A landscape with many valleys, sampled at points; each row gives a point and its height.
A ball rolls from a point to the lowest of its 2 nearest points, and stops where none of them is lower. Distance is the straight distance between rows; heights are no part of it.
z_365: [-11  11 -19  35   3  -3   3  20  -5 -13 -12  13 -28 -13 -40  25  18 -19
   1   6  -4   1  16 -36  -8 -17 -43  21  21 -14 -44  14  28 -11   4 -31
 -13]  height 504
z_709: [ 28  -1  10 -21 -50  15  -7  52 -15   6  31 -42 -18  -9  17  18 -19 -23
  30   5  55 -21  12  43 -51  -3  52   0  68   1 -30 -22   5  19 -50  50
 -16]  height 398
z_186: [ 43  -7  10 -12  27  21  11 -17  35 -35  62  15  56   9 -14 -49  44  27
  28 -16 -17  27  23 -17  24   4  -2  38 -31 -21  24 -15 -55  24  31  -9
 -11]  height 200
z_787: [-47  25   1  47 -17  18  13 -16   6   1 -23 -12 -11 -17  10   5 -47   5
   2 -14  66 -11 -30 -10 -73  -2  19  22  20  15  30 -12   2 -11 -24 -46
   2]  height 256
z_966: [-72 -36  29  -3  -8  20 -11 -26 -22 -11  10 -23 -33 -18  31  11  -9 -23
 -17  15  18   4  -8  33 -31  32   0 -33  14 -27  22  -6  18  27 -30  -1
 -38]  height 325
z_546: [-15  -3 -68   7  36   1  18 -27  35   6 -19  -3  22  -9  22 -51 -14  27
  18  25  10   3  53 -44  14   5  28   8  28 -19  22 -31 -24  29  11 -25
  -4]  height 612
z_418: [-26 -46  -6   9  40  -4  12  -9 -11  -6  -8  15 -17 -10  -2 -31  -2  18
  13  11 -13  23  16  15  17   6   6  20  -7  29  28  32   1  20  35 -23
 -13]  height 199
z_711: [ -8  -5  33   8  56  40 -59  -4  28 -42  41   5  37  23 -26  37 -33  15
  37   0 -56  -4  -6 -15  57 -30 -17 -49 -44 -17  27  46  -1  -1  56 -34
  17]  height 209
z_945: [ 18  -4 -11  13   8 -31  -9   8  11 -13  18  12  -5  16 -28  51  20  41
  -8 -13   9 -18 -36  -4  19 -30  -6  -1 -39   8 -22  40   1 -37  57  19
  43]  height 245
z_854: [ 12  -9  51  13  29  60 -45 -10  21  -5  77 -32  46   0  16  -2  37  54
  32  -3  -4  56  18  17  -5  15 -19   9 -14  56  11  -6  -4 -24 -10   6
 -10]  height 244
z_608: [ 27 -23  26 -35  -9 -17 -19  15 -43 -10  27 -44 -47   3  -3  37   6  13
  -7  46  -9   9 -20  27   0   1  36  20 -26  36  23  26 -13  17  13  49
 -22]  height 390
z_820: [-23  30 -31 -14 -26 -68   8   0  48 -31 -36  17   7  10  14   8 -35   4
  -6 -13  -5 -34  -4 -31 -28  22 -18 -23 -26 -54  39 -12  22  13 -24  27
   7]  height 193
z_2: [ 15  25  -2 -22 -22 -25  -7  -4  12   6  -6 -51 -20  38 -36  67  14  -3
 -46  -1 -10  25 -54  22  48 -24   1  16  -3 -18  32  20  -5 -58  12  24
  16]  height 464
z_765: [-28 -34   1 -57  -7 -20  16   2 -59  -9   2 -23 -77  23  30  32  -2 -40
 -46  21 -11 -15 -61  51  -6 -20  23   0  38 -16 -17 -32   2 -10  -2  35
  -7]  height 281
z_414: [-12  20  -6  12 -40  54  27  16 -14 -30 -31 -24 -47   1  33  18  -3 -37
  24   2  63  19  10  26 -52   3  -3 -29  61   2 -14  -5  22 -43 -88  18
 -18]  height 486
z_340: [ 11 -24 -26  -6 -41  35 -31   6  -4  -1 -19 -34 -26  -5 -14  -2  76 -20
  21  11  -4  69  61  28  31 -27   4  -9   1  47  -7  18  -7 -19  42  32
  -1]  height 312
z_958: [ 40 -50  27 -13  -4  14  31  32  -5  20  43 -13 -46  -5  10  24  34  36
 -12  44  11 -17  -8  40  -2  37  35  10   7   5  18  16 -18  13 -16  51
 -20]  height 403
z_732: [  3 -19  10  34 -15   3 -16 -24  33  13 -15  31  19  10 -41  -6  48  41
  -2 -46   7   9  -3  39   0 -22  -9   0 -53  39 -23  23   0 -17  83   5
  34]  height 212
z_374: [  9   4  28 -37  29   2 -24  34   3  14  43 -17  30 -19  36 -14 -55  24
  -8   8 -28  10  -4 -39 -10   9  -6 -24 -35  41  39 -30   3  -4 -35   4
  -8]  height 470
z_100: [ -8 -39  -2  -9  43  -8  55 -11 -57 -30 -26 -11 -43  -7  24   2  13  -3
 -34  26  21 -11 -28   8  23 -21  13  -5  29 -17  15 -16  -4 -23  -2  14
   8]  height 305
z_457: [ 34  51   6  -1  -9  11 -17  70  45 -20  49 -24  33  27 -35  19  22  18
 -26  -5 -45  25 -13  57  12 -15  17  15  35 -27 -10   7  20 -20 -63  31
   4]  height 427
z_49: [-20   6  -1   5 -10 -33 -10 -12  25 -44  -2  38  43  21 -54  16   4 -50
 -16 -31 -16  21  -8   0   4  28 -31  16  -7 -44  -6 -17  11  -6  14  -6
 -35]  height 366
z_718: [ -6  13  -7   0   5 -31 -84  11  -7 -20  79 -20  21  41 -29  36  26  13
   0  14 -57 -16 -62  18  36   5  13 -28 -15   0  16  64 -30 -29  52  -1
  12]  height 352
z_651: [-28  14 -15  16 -21 -36 -73  15   3  -1  51 -11   5  20 -20  43   4 -24
  12 -22 -27  12 -37  21  11  13 -19   5   7   6  -4  35  17 -52  72 -17
 -13]  height 362
z_979: [-15 -17 -38   0  -9   3   0  26  -9  -4   5  38  43 -18  20 -35 -68  -8
 -24   6  43 -65 -50  15 -17  34  33   9  36 -37 -35 -34 -34  42 -44  -1
  10]  height 564
z_137: [-38 -33 -86   2 -10 -29  -1 -12  26 -15 -39  14  16   5   4 -43  -2 -11
  -1   8  -7 -13  10  14   6  13  20   7  48 -47  -8   3 -34  45  36 -14
   1]  height 590
z_182: [-34 -17  -5  42   5 -10  31 -24 -17  -9 -63  73  13 -18   6 -44 -10  -4
  35   1 -16  -9  43 -25 -13   9  -5 -25  -6 -42 -55  13  17  39  17 -66
  30]  height 243
z_882: [ -3  44 -79   4 -17  14  23 -56  26  17 -67   8  29 -11  16 -37 -41   3
   6  22  43   8  55 -60 -14   4 -17  20  17  17  -2 -19  -4  15 -32 -16
  27]  height 637
z_763: [ -5  12  -2  38 -26 -44 -58  27 -11  22  35  -8 -21  42 -23  75  -4   7
   5  -4 -17   0 -15  37  -8  22 -21  -6  -3  32   8  32  40 -33  10  25
  -7]  height 371
z_444: [  7 -40  -8   0 -26  -7  -7 -35  -9  24 -38  46 -25  17 -25   5  43  15
 -25 -39 -60  14   2  43  38 -12   5 -23 -56  12 -25  28   6 -27  82 -11
  21]  height 169
z_318: [-15  18   2  -2  16 -61  15   4 -45  -1   9  34 -12  12 -23   0 -26 -43
  22 -18  18 -52 -29 -29 -66  19   8  32   1   7 -16 -23   6  18  15 -18
  -4]  height 216
z_119: [-24 -19   4  47 -26  15   2   7   8  39 -23  30 -21  15 -14  -7  14 -28
  -7 -28 -42  11  43  43  29  27 -17 -47 -20  -3  23   6  47  13  -4 -20
 -44]  height 272
z_45: [-47 -19 -11 -21 -12 -36  39  -6 -43  26 -25   4 -41 -13   6 -21   0 -34
  14 -17  56 -10   8 -29  23   3   8  -2 -10 -32   8  -4 -21  29   7   9
 -18]  height 94
z_599: [  0 -27  42   3  -6 -12 -43  23  -4  -9  36  14 -12   4   0  45   0  -9
 -40  22 -55 -34 -37  51 -39  -3   7 -27 -27 -15  -4 -23  36  12  26 -18
 -16]  height 406
z_123: [-37 -27 -60 -25 -20 -25 -28 -15  10 -41 -19   7  20  21   3 -12 -54   0
 -32  28   4 -60 -43  52 -13  42  38  11  38 -65 -18  -6 -25  62  -7   4
   1]  height 573
z_426: [ -5  25 -50  12  -4 -53  -6   4  58 -33 -30  22  26   8  -5  12 -14  21
 -11 -37 -19 -17  -6 -36 -20 -26 -26 -33 -32  -4  11 -13  19 -38  -1  16
  37]  height 136
z_687: [ -5   2 -16 -62  23 -64 -19   5 -30 -46  -7  -8  -8   4  -6  12 -29 -19
 -19   1   6 -33 -56 -15 -43  -9  28  54  19  15 -41 -11 -24  24   9  16
  -3]  height 242
z_689: [ -8  11 -31  49  13  16  16 -28 -51  13 -48  14 -56  -6 -16  -4  15 -44
 -33  -8 -16 -17  20  -1 -26 -41 -21 -17  36  30 -55   0  36 -14  23 -41
  23]  height 478
z_894: [-17 -24  43   5 -18 -16   9  53   7  58  31  30  -1 -46  34 -34 -13  -4
  10 -26  31 -35  -2  -2 -44  39  19 -18 -10 -12  -4 -30   2  27 -18 -41
 -39]  height 254
z_150: [ -3 -37  40 -15  46  -4 -29 -32   1  -6  13 -10  -1   2   5   4 -44  18
 -13  11 -65  21 -24  33   8   0  27 -15 -63  46  30  24 -10  23  44 -15
  -8]  height 177
z_121: [-31 -61  47  21  56   9  22 -22 -21  34 -17  37   6 -18  35 -30 -25  -1
  -5   1  19 -16  -6 -21 -18  54 -21 -33   8 -35 -53   5  -6  24 -15 -30
   3]  height 552
z_286: [ -9 -44 -39 -28  12  17  25  37  -4  -2   7  -3  -9 -25  20 -56   7  29
  -9   5  36 -10 -21 -25  21 -19  -6   8  21 -35 -39  12 -49  31 -39  64
  19]  height 524
z_564: [-48 -15  84  19 -37  21 -22 -22 -20  22   9 -53 -16 -27  32  26 -15   2
  11  24  11  -8   1  27 -77   6   1 -17 -17  -1  25 -32  19  35   5 -12
 -46]  height 304
z_346: [ -4 -16  -5  49 -44  20   0  16  17  45  -4  -7 -22 -12  32 -29  17  -8
  49  15  -2  21 105  42 -10 -17  25 -39  23   2   8  -4  42  23  -4  17
   0]  height 361
z_896: [ -8  -7  21  34  33  34 -52 -36  15  -7  14 -26   0  12 -23  17   3  25
  22  -7 -54  44  13   5  53 -38 -23 -10 -28   5 -10  49  20 -39  74 -36
  13]  height 229
z_912: [  5   8  70 -13  36  14  -6 -41  13  39  17  13  68 -52  41 -37 -54  37
  30 -23  39  -9   4 -27 -43  28 -48  27 -18 -12 -28 -11  17  36  -1 -30
  -6]  height 351
z_8: [ 32  -7 -10  13 -10  57  28 -24 -15  -8 -54 -14 -37 -21 -33  12  38  30
 -40  33  19  44  29  31  24 -31   3  14  28  46 -19  37 -13 -37   7  15
  50]  height 358
z_110: [ 48  39 -16 -34  17 -54   9  16  35 -21 -22  43  68  37 -32 -34  39  -8
  -4 -40 -29  -4 -10 -38  37  31 -19  20  -9 -32 -17  49 -28 -15 -46  31
  18]  height 462
z_488: [ 26 -23  20 -13  20  17 -29  18  15  10   3 -54 -28  27   2  41   9  10
  40  21 -37  48  20  -2  44   1  14 -34 -20  24  48   9 -19 -43   7  20
 -11]  height 316
z_796: [-56 -27  32   1  13 -40  38 -52 -49  25 -16 -10 -30  -5  27 -19  -8 -18
  21 -11  45   3 -15  -3 -16  -4  16  10   0   4   9 -32  -7  11  49 -19
   1]  height 144
z_948: [  6 -14 -48  18  12 -49  21  -4  -7 -20 -69  77   1   6 -12  -6   9   3
   4   9 -37 -29  37 -19  -5  25  -1   9 -10   4 -43  38  19  18  34 -24
  30]  height 165
z_516: [-15 -23  44  34  55  48  32   3 -10  72   1  35 -26 -34  32 -33 -14   1
   6 -29  40 -20   3 -21 -51  15 -40 -23  48   2 -64   4  11 -19 -34 -28
   8]  height 536
z_431: [ 35 -10   9  27 -18  50 -26  -6  21  -7  27 -19  18   4 -16 -17  86  18
  22 -17   2  42  43  27  19   7   3  11 -28  45  29  25 -29 -23  23  34
 -10]  height 273
z_495: [ 34  12 -28  -5 -24 -16  26  25  36  -3 -30  -6 -28  44 -47  17  52  16
 -55 -21 -32  -2 -28  33  43 -27  18  13   5 -21  10  17  -9 -40  -4  30
  12]  height 451
z_492: [-17 -20  11  22 -44  19   9  -2  -7   2 -27 -23 -42 -24  17  14  32 -15
  18  22  15  36  72  28  -5 -20 -13 -33   8   9 -18  14  41 -17  10  14
  -8]  height 356
z_24: [ 64  42  -8 -35  42  -2  -3  20  34  59  62  -2  30  -7  33  -5  -7  22
   6  -4  -4 -17  -9 -37  32  19 -26  19  -4  17  44 -15  -6 -16 -34 -12
  -7]  height 459
z_258: [ 15 -21  33 -47  37  15 -41 -14   3 -49  27 -32  18   5 -28  38 -45 -16
  51  17 -24   3   2 -43  31 -20 -17  21 -40 -14  41  15 -31  57  71  16
 -29]  height 161
z_146: [  2  -3  38   3  33 -23  28   8  17  -8  -6  71  36 -27  27 -29 -35  23
  63   2 -21   1  46 -59 -24  12 -37  -1 -19 -52 -47 -12  16  21   2 -47
  32]  height 299
z_635: [  6  35 -34   5 -34   4 -35 -37 -50  -4  -9 -36 -10   7 -20  12  12 -27
  15 -15 -40  38  35 -47  51 -55 -65  15  -8  22  -3  18  15 -16  86 -25
   5]  height 367
z_925: [-41  22   1   1 -39 -34  33  10  13 -32 -13  69  10   0  43 -34 -11 -19
  16 -28  18 -42  -9 -19 -72  22  -6 -33 -16 -53  19  -4  -9  25 -31 -14
   1]  height 145
z_828: [ 35   5  31 -17  24  12 -37 -19  14  -6  54 -29  18  -7   4   2  20  38
 -16  29 -36   0 -22  -3 -19  -5  44  11 -63  46  37 -21 -52  -2  47  -2
  -6]  height 204
z_70: [ 20 -19 -28  11 -52  25  29  25  -9  54 -21   0 -13 -12  12 -40  22  -4
   7 -23  61   4  47  30 -11   4  15 -14  45  37  -4 -34   8 -19 -29  65
  14]  height 348
z_729: [  6   9  13 -33  31  -7  31  -1  25  15  30  51  51 -45  44 -41 -60   8
  49  12  23 -11  29 -57 -28  46 -32  33   6 -24 -36 -27   4  51  -7 -24
  17]  height 328
z_627: [ 38  18 -18  24 -17  17   6  56  38  45   3  17   5 -12  -2 -16  30  12
  17  -7   9   8  63  18  10   1  16  -6  33  42  -5  -9  21 -19 -30  19
  -3]  height 307
z_334: [  0  13 -56  18 -57  17  32   3 -26  -5 -55  30 -51   2   6   0  44 -19
 -17 -39  40 -37   9  44   6   2   3 -22  26   0 -13   5  29   8 -41  -2
 -25]  height 233
z_390: [ 10 -18  11  17  -3  14 -12  60  40  43  41  22  13 -33   7  -5   3  32
  26  -7  14   8  14  11  -5  19  -1 -14 -13  -3  12 -10  18  11   1   0
 -16]  height 275
z_432: [ 41 -20 -17 -22  13  13  23  37   7   4  -1 -29 -42  -4 -14  30   0  23
 -31  21  28 -35 -45  33 -24   5  42  17  55   3   8   8  -2  -7 -21  46
  12]  height 416
z_43: [-37 -20 -11 -65 -14 -32 -24 -24 -55 -17 -11 -20 -40   9  21  18 -42 -34
 -56  29  -4 -30 -55 -17 -44 -10  18   6 -12   4 -29 -37 -17  42 -10  43
  -7]  height 261
z_530: [ -8 -20   8  11 -45  -9   9  25  13  47  11 -16 -39  14   6  21   9 -31
  13 -11  41 -11  20  44 -40  17  38 -12  33  -2  13 -32  21 -14 -10  39
 -21]  height 380
z_415: [ 54  21  25 -47 -17  19 -93  32  22   3  52 -12  48  -2  -8 -32   8  18
 -34  26 -37  -7 -10 -62  36 -16  40  17 -69  41 -19   7 -39  -7 -44   3
 -13]  height 487
z_467: [-13   8 -22  19  37  13  16  22  20  27  -3  28  -3 -30  -4 -12 -16  -4
  10  -5  43  12  11 -58 -26   1 -47  19  19   5 -47 -12   8 -20 -29 -30
   7]  height 519
z_38: [ 16 -14  79  -6  11  33 -42 -25   8  -8  37 -54  39 -20  11   4  12  62
  -7  11  -9  18 -19  20 -35 -15  10   7 -48  68   8 -25   2 -27  23  19
  21]  height 224
z_953: [-50  33 -20  60 -75  43   5 -23 -11  23 -51  13 -27  -9   4 -28  37 -29
  -6 -20  38   3  42  16 -46  -2   3 -17  24   8  11  19  22  27 -20 -25
 -12]  height 126
z_660: [-23  14  13  34 -17   1  43 -22 -41  28 -20 -35 -37   5 -13   0   4 -12
  36  16 -10  -2  32  10  16  -3 -11  -1  15  -6  86 -18  36  12  14 -19
 -37]  height 349
z_823: [-23  32  35   7 -21  -2  20  35 -23 -34 -18 -60 -50 -12  34  48  -7 -19
  35  60  30  32   7  27 -49 -29  -4  -9  49  11   7  -5  26 -40 -44  -6
   0]  height 509
z_611: [ 29   3  31 -11 -24   9 -41  55  25 -13  37  -6  11  25 -35  52  -4  -1
 -59  38 -69 -21 -38  41   3  -5  28  -8 -16 -20  -2 -13   7   0 -18  14
  -3]  height 415
z_741: [-42 -12 -35  31 -52  17  14 -54 -77  21 -26   1 -68   7  21 -24   9 -42
 -26  11 -14 -23   7  21   8 -41 -35 -41  17 -27 -30   8  12   9  67 -31
  13]  height 441
z_648: [ -9 -27  52 -10  17  29 -22 -20  -3 -50   9 -31 -16  11  -8  58 -57   6
  56  12 -50 -19  -8 -17  31 -28 -39 -32 -42 -21  65  40   3  24  54  13
 -14]  height 185
z_783: [-42 -39  33  11  -3  27 -19 -46  16 -19   5  -5  12   0 -19  -2   6 -50
 -14 -19   2  25   5   0  -1  15 -22  -1  24 -44  26 -34   9  12  21 -16
 -48]  height 346
z_133: [-13 -36 -76 -32   1   4  22 -11 -28 -20 -44  11 -11   0   2 -31 -25   1
  10 -18  69 -19 -23 -41   1  -8  -4  30  37 -22 -62  23 -41  25 -41  63
  22]  height 537
z_425: [-13 -48  20 -27  30   4  13  -8 -33  16   2  38   0 -17   0  -4 -52 -10
 -37   0  24  -7 -28 -21 -12  40 -33   0   4 -22 -25  19  -8  39 -60  45
 -13]  height 565
z_383: [ 59 -16  70 -14   8  11  -4 -12  13  -8   6 -59 -27  35  28  85  24 -15
  30  45 -10  53  21  41  44 -11  44 -29 -16  16  16  22 -22 -66  17  14
   0]  height 301
z_389: [ 39  60  -6   1  10  28 -16  45  39  -1  20 -14  33   9 -19   9 -23  -1
  -1 -27  19   7 -24  27 -19  11  12  24  53  20  -7 -12  29 -35 -85  15
 -23]  height 440
z_800: [-46   7 -17  22   0  -2  44  -8 -22  38  -2  -1  10 -13  48 -51   2 -33
   7 -16  64 -17  -3 -21  27  24  15 -12  27 -38  15 -37 -32   8 -32  -5
 -19]  height 146
z_158: [ -4 -14 -17 -31   5 -24  20  63  24 -28  -3  33 -10 -30 -12  16  -1  20
 -26   8  -7 -35 -24 -10   7 -25  10  -7   1 -74 -33 -14   7  19  -8 -15
   7]  height 499
z_697: [ 17 -19 -45   5  14  -5  63 -64 -37 -35 -51  29  -4  -9  14 -32  28  -5
  -6   2  36 -23  17  -3  20   1   6   1  31 -28 -18   0  11  11  -7  23
  25]  height 350
z_637: [-15   2  27  18   9  13   6   4 -24   9  20 -38  -6 -28  30  10 -27  11
 -13  18  30 -26 -18  14 -58   2  14   9   9  59  21 -47  17   4  -8 -10
  -3]  height 283
z_245: [ 34  26  16 -55  24   5 -49  64  39  19  56 -47  42  -8  -4  11 -17  22
 -19  13 -35  12  -9 -48  17 -11  31  14 -26  -8  14  -2 -36  35 -41  20
 -26]  height 479
z_336: [ 43  -2  -2 -42  12  -8  40  41  14 -22  17  21   1 -28  16  -6  16  11
 -19  -8   4 -25 -25 -20  25  -9 -16   6   8 -49   0  16 -12   6 -32  38
  20]  height 510
z_522: [-37  -1 -54  40 -22  11  38 -55 -53 -27 -61  33 -27  12  17 -13  14 -28
   0   8  53 -63   2  -7   8   4  -1 -22  26 -37 -26  16  15  31 -34 -14
   6]  height 302
z_299: [ 26  22   5 -11  19  20 -10  14  22 -45  50 -24  30  24 -56 -31  26  25
 -14   4 -33  51 -18  16  31 -17 -24  46 -13 -20  34  24 -49  25 -14  37
  -6]  height 166
z_593: [ -5  26  61   5   8   5   2  -2 -30 -56 -10 -77  -9  -1  19  55 -10  -6
  16  39  -9  50  -8  22  -2 -24 -26 -14  14  38  36 -20  25 -28  -5 -28
 -11]  height 526
z_857: [ 45   0 -10   9  -1  43  22 -34 -24  18 -50  20 -25 -26 -24 -13  57   2
 -59  -7  19  11  31  16  36  -5  27   0 -19  50 -21  20 -12  15  16 -25
  23]  height 314
z_532: [ 19  24  75 -20  17   3 -30 -15  -3  43  55  24  57 -30  17 -13 -22  27
  26 -46  20 -30 -18  -8 -26   2  -7  32 -51  32 -29 -56  16  18  -3 -47
 -25]  height 368
z_219: [ 27  -9  29 -12  41  18  13  16  24 -28  63  52  65 -12 -10 -53  21  36
 -10 -14 -26   9 -34   5  -9  10 -12  53   3   7 -28 -31 -47  22  -4 -10
   9]  height 226
z_792: [-62  -6  15  54 -33  35  22 -51 -21  49 -13 -44 -10   8  -7 -35  -6  20
  21   9  24  25  29   6  -7 -20 -15  -4  29   1  45 -60  27  26  23 -22
   3]  height 383
z_310: [ 25  47 -11 -16  16 -14  -9  53   8   1  -5 -35 -13  11  -6  63 -29   4
 -18   1   6 -25 -35  26 -25  -4  14  24  12  42  10   7  34 -29 -62  21
 -21]  height 431
z_298: [ 25  12  80  -7  14 -23 -30   6 -33 -41  42  25  20  -8  11   9  21   6
 -28  11 -61 -49 -38  25   5 -17  30 -22 -57  21 -10 -29  39   6   6 -22
 -21]  height 393
z_396: [  1  13  18 -19 -27 -35 -53  23 -41  -1  45 -25 -10   1 -29  67 -33  -5
   7  20 -19 -18 -32  37  19  13   2  14 -29  28  32  26  28  12  11  31
 -20]  height 381
z_772: [ 50  18  53 -19   6 -18  -8  30 -19   3  57  41  28 -19  16  -5   6   9
 -23 -19 -16 -47 -34  10  -4  -5  46  20 -35  56 -33 -42  22  -6  -7 -47
 -11]  height 382
z_965: [ 19  21 -42   7  14   4  11 -13  16  -2 -34 -19  -6   7 -32  -1  42  -5
 -41  -2 -48  43  15 -22  72 -26  12 -20 -10  10  23  43   0 -25  -1   6
  19]  height 425
z_316: [ 55 -12  49   1  10  25  -5  -2  39  -1  17 -31   8   9  15  52  46  -6
  22  15  24  44   5  43 -21  15  56   6   2  44  -3  25 -36 -84  -9  19
   9]  height 282
z_582: [ -9 -10  -8  36 -23  -4  12 -14 -13  10 -15  13 -37  28 -39  19  10 -24
  10  -5 -50   2  27  39  45  -2 -30   9   4 -27  48  10  46  19  50 -28
 -43]  height 313
z_226: [ 38  38 -49 -23   9 -46  14 -16  55  14  -6  29  68  29  -7 -10 -27  20
  26   5 -30  10  34 -84  33  17   5   0 -27  -7   1 -23  -6 -28   7   7
  57]  height 133
z_421: [ 31   5 -71 -16  11  -4  20 -27 -28  -7 -81  53   9 -28   3  -9  19 -12
 -34   1 -11 -28  33  -2   8   0  23 -20 -13  47 -43  34  -7  36  20 -42
  31]  height 246
z_742: [ 39   4 -42 -15  25 -21  17   3  54  38 -14  46  31  20 -41 -14  12  11
 -15   3 -52  26  36 -70  43  -8  12   5 -32 -10 -32 -27 -38   1  19 -28
  41]  height 175
z_905: [-18  -1  -9  14 -46   8   2 -42 -60   2 -36 -13 -54 -22   5 -19  22 -29
  -2  -7 -33  23  35  27  30 -74 -47 -21 -16   8  -3  26  36  14  77 -35
  -2]  height 405
z_881: [ 18  21   9  -3  15 -34 -40   2 -33 -28  46 -49 -36  70 -22  32  22  30
  -6  40 -37  29 -58  13  38   3   3 -25 -25  -2  34  76 -59 -39  16  42
  39]  height 343
z_200: [-23 -10 -54 -25   1 -25  34 -18 -27 -32 -32  19  20  13  13 -53 -63 -25
  23 -10  39 -70 -43 -10 -21   7  11   9  41 -59 -54  -9 -21  32 -53  44
  36]  height 551
z_232: [-37  13  28  -1   6 -11  41 -35  -6  15  15  16  52 -21  62 -53 -37 -61
  13  -2  30 -67 -11 -21 -19  41  25 -17  23 -55  13 -41 -26  39 -42 -46
  -4]  height 196
z_929: [ -6  55 -40 -10  19 -72 -27  19  29  -3   1 -22  51  49 -14   5 -29  34
  -2 -30 -20 -14 -19 -39  36 -10   8 -10 -21  -9  17  10  -2 -20  -1  13
  37]  height 84
z_320: [ 17  20 -34 -32  -2 -36  20  21  29 -26 -33  58  59  18 -12 -17  -2 -56
  25 -53  11 -24   0 -40 -17  54 -16  41  22 -25 -53  -8 -11 -12 -38  16
   7]  height 435
z_253: [-44  56 -13  67 -28  39  -8 -30   4  38 -44 -23 -21   2  -6   2   1  -7
  15 -11  49  21  24  -5 -55  -4  -8  23  24  45  14  -9  25 -20  -8 -69
 -16]  height 217
z_752: [ 14  -2  29  14  26   7 -30  29  45   3  47 -12  -9   1  -6  51  36  30
   5  12   0  12 -21  29  10   3  24 -18 -40  15 -24  58 -13 -67  26  -5
  10]  height 260
z_856: [  0  30 -35  33 -13  50   8  40  30 -10   6 -22  -5 -21  30 -12 -29 -12
  19 -13  37  10   6   9 -66   1 -27   5  75  27 -13  18  18 -27 -79  12
 -22]  height 461
z_639: [ 34   9  10   4   9  37  36 -23  -4  38 -13 -27  32   0  13 -18  -8  47
   0  21  29  28  16  -7  22   8 -33  21  10  49  59 -60  -8 -20 -16   0
   6]  height 429
z_151: [-15   0 -17 -10 -26 -12  16 -14  18  -1 -18 -11 -37  -4 -28  53 -41 -14
 -45   7  16  42 -23  22  45 -21 -11  21   3 -26  12  19  24 -25  17  12
  -2]  height 474
z_296: [ -6 -24  46 -11  59 -48   8 -28 -28   8  20  27   7   5   5   3  10  -7
  14 -25  -2 -38 -20 -18 -42  29   6  13 -22  16 -13 -38   1  -8  39  -7
  -2]  height 187
z_223: [ 27  28 -44 -11  21  23  12  14  20   5 -49 -35  -9   4 -38  -9  22  31
 -37  24  -6  53  18 -22  39 -16 -10  40  13  29   1  48 -25 -11 -32  27
  15]  height 397
z_452: [ 23  23  -4   9  54  26  29 -10  26  75   6 -16   6 -11  31   9  -4  27
   3   8  10   5  26 -34   5  24 -17   4   3  35  38 -28  14 -37 -30 -47
 -15]  height 446
z_525: [-48  42 -55 -10 -22 -12  20 -18  57 -10 -45  26  38 -10  41 -59 -57 -23
  22  -3  45   6  18 -54 -55  17  20   0  22 -27  -8   2 -12   6 -40 -28
  10]  height 663
z_563: [-36  20   8  -9 -26 -17  11  37  22 -14   2   3 -30 -21  -5  19 -42  -6
 -32  -8  11  21 -29  10  -8 -33   4 -11 -15 -48 -15  -8  29   1 -10   0
  14]  height 488
z_162: [ 18   4  10  19 -48  42 -54 -28 -46  -4   7 -60 -22  24 -20  22  49 -15
  56  -9 -32  50  46  -6  38 -47 -35 -11 -13  49  21   3 -12 -41  81   4
  -4]  height 344
z_357: [ 60 -12 -45 -29   5 -13  27  11   7 -24 -48  62   4   3 -10 -15  55  -9
 -34 -11 -24 -30   9 -46  30   4 -13  -7  -3 -39 -32  31 -15  11 -34  20
  13]  height 491
z_7: [-16  -6 -14  33 -12  53  34 -60 -13  12 -22 -13  40  -1  -3 -50 -20  32
 -14   3  59  10   8 -17  17   3 -36  15  47 -10  16 -57  12  19 -12 -17
  21]  height 408
z_141: [-46   0  29  33 -36 -23  22  16  14  50  -9  57  -7   2   5 -27  -5 -22
  17 -37  -5  -9   8  -8 -31  35  -4 -42 -28 -31  45 -10   8  27 -13 -29
 -38]  height 215
z_331: [ 19  12  13 -36  11  15 -35  -8  -2 -30  38 -57  12  24 -53  22  -9   6
  13   6 -18  44 -11  -6  59 -36 -16  48  -9   7  42  -5 -37  13  45  25
 -13]  height 141
z_786: [  3  -2  -1 -31  37 -15 -30  19 -15 -17  30 -58  -2  26  11  18  20  25
   4  11 -27  21 -24 -24  42  -2  17 -40 -50  17  69  28 -44 -24 -20  51
   6]  height 330
z_601: [-33  32 -32 -14 -34 -50   3 -17  11 -47 -54  56  11  26 -35 -20 -11 -66
   3 -21 -11  15  30 -19  -9  31 -14  11   4 -53 -45   9  -1  12   1  -5
   0]  height 399
z_994: [-26 -46  14  17  50 -13  11  18 -14 -25  40  44  23 -21   4 -47  28   7
   9  -6 -28  11 -10  30   4   2  -6  12  18   1 -13  -8 -12  37  24 -28
  -7]  height 232

Where does a ball stop that starts at each point below?
z_689 | z_150
z_958 | z_444
z_601 | z_953
z_100 | z_45
z_457 | z_948
z_158 | z_948

Call two points neighbours if one is among the 2 nearest of the other. Go from one point of each pair to the other, from neighbour to neighbour, staying as low as possible. Name the highest point that can't be avoided.
z_150 and z_331 | z_994
z_925 and z_331 | z_346
z_925 and z_929 | z_820
z_45 and z_953 | z_697
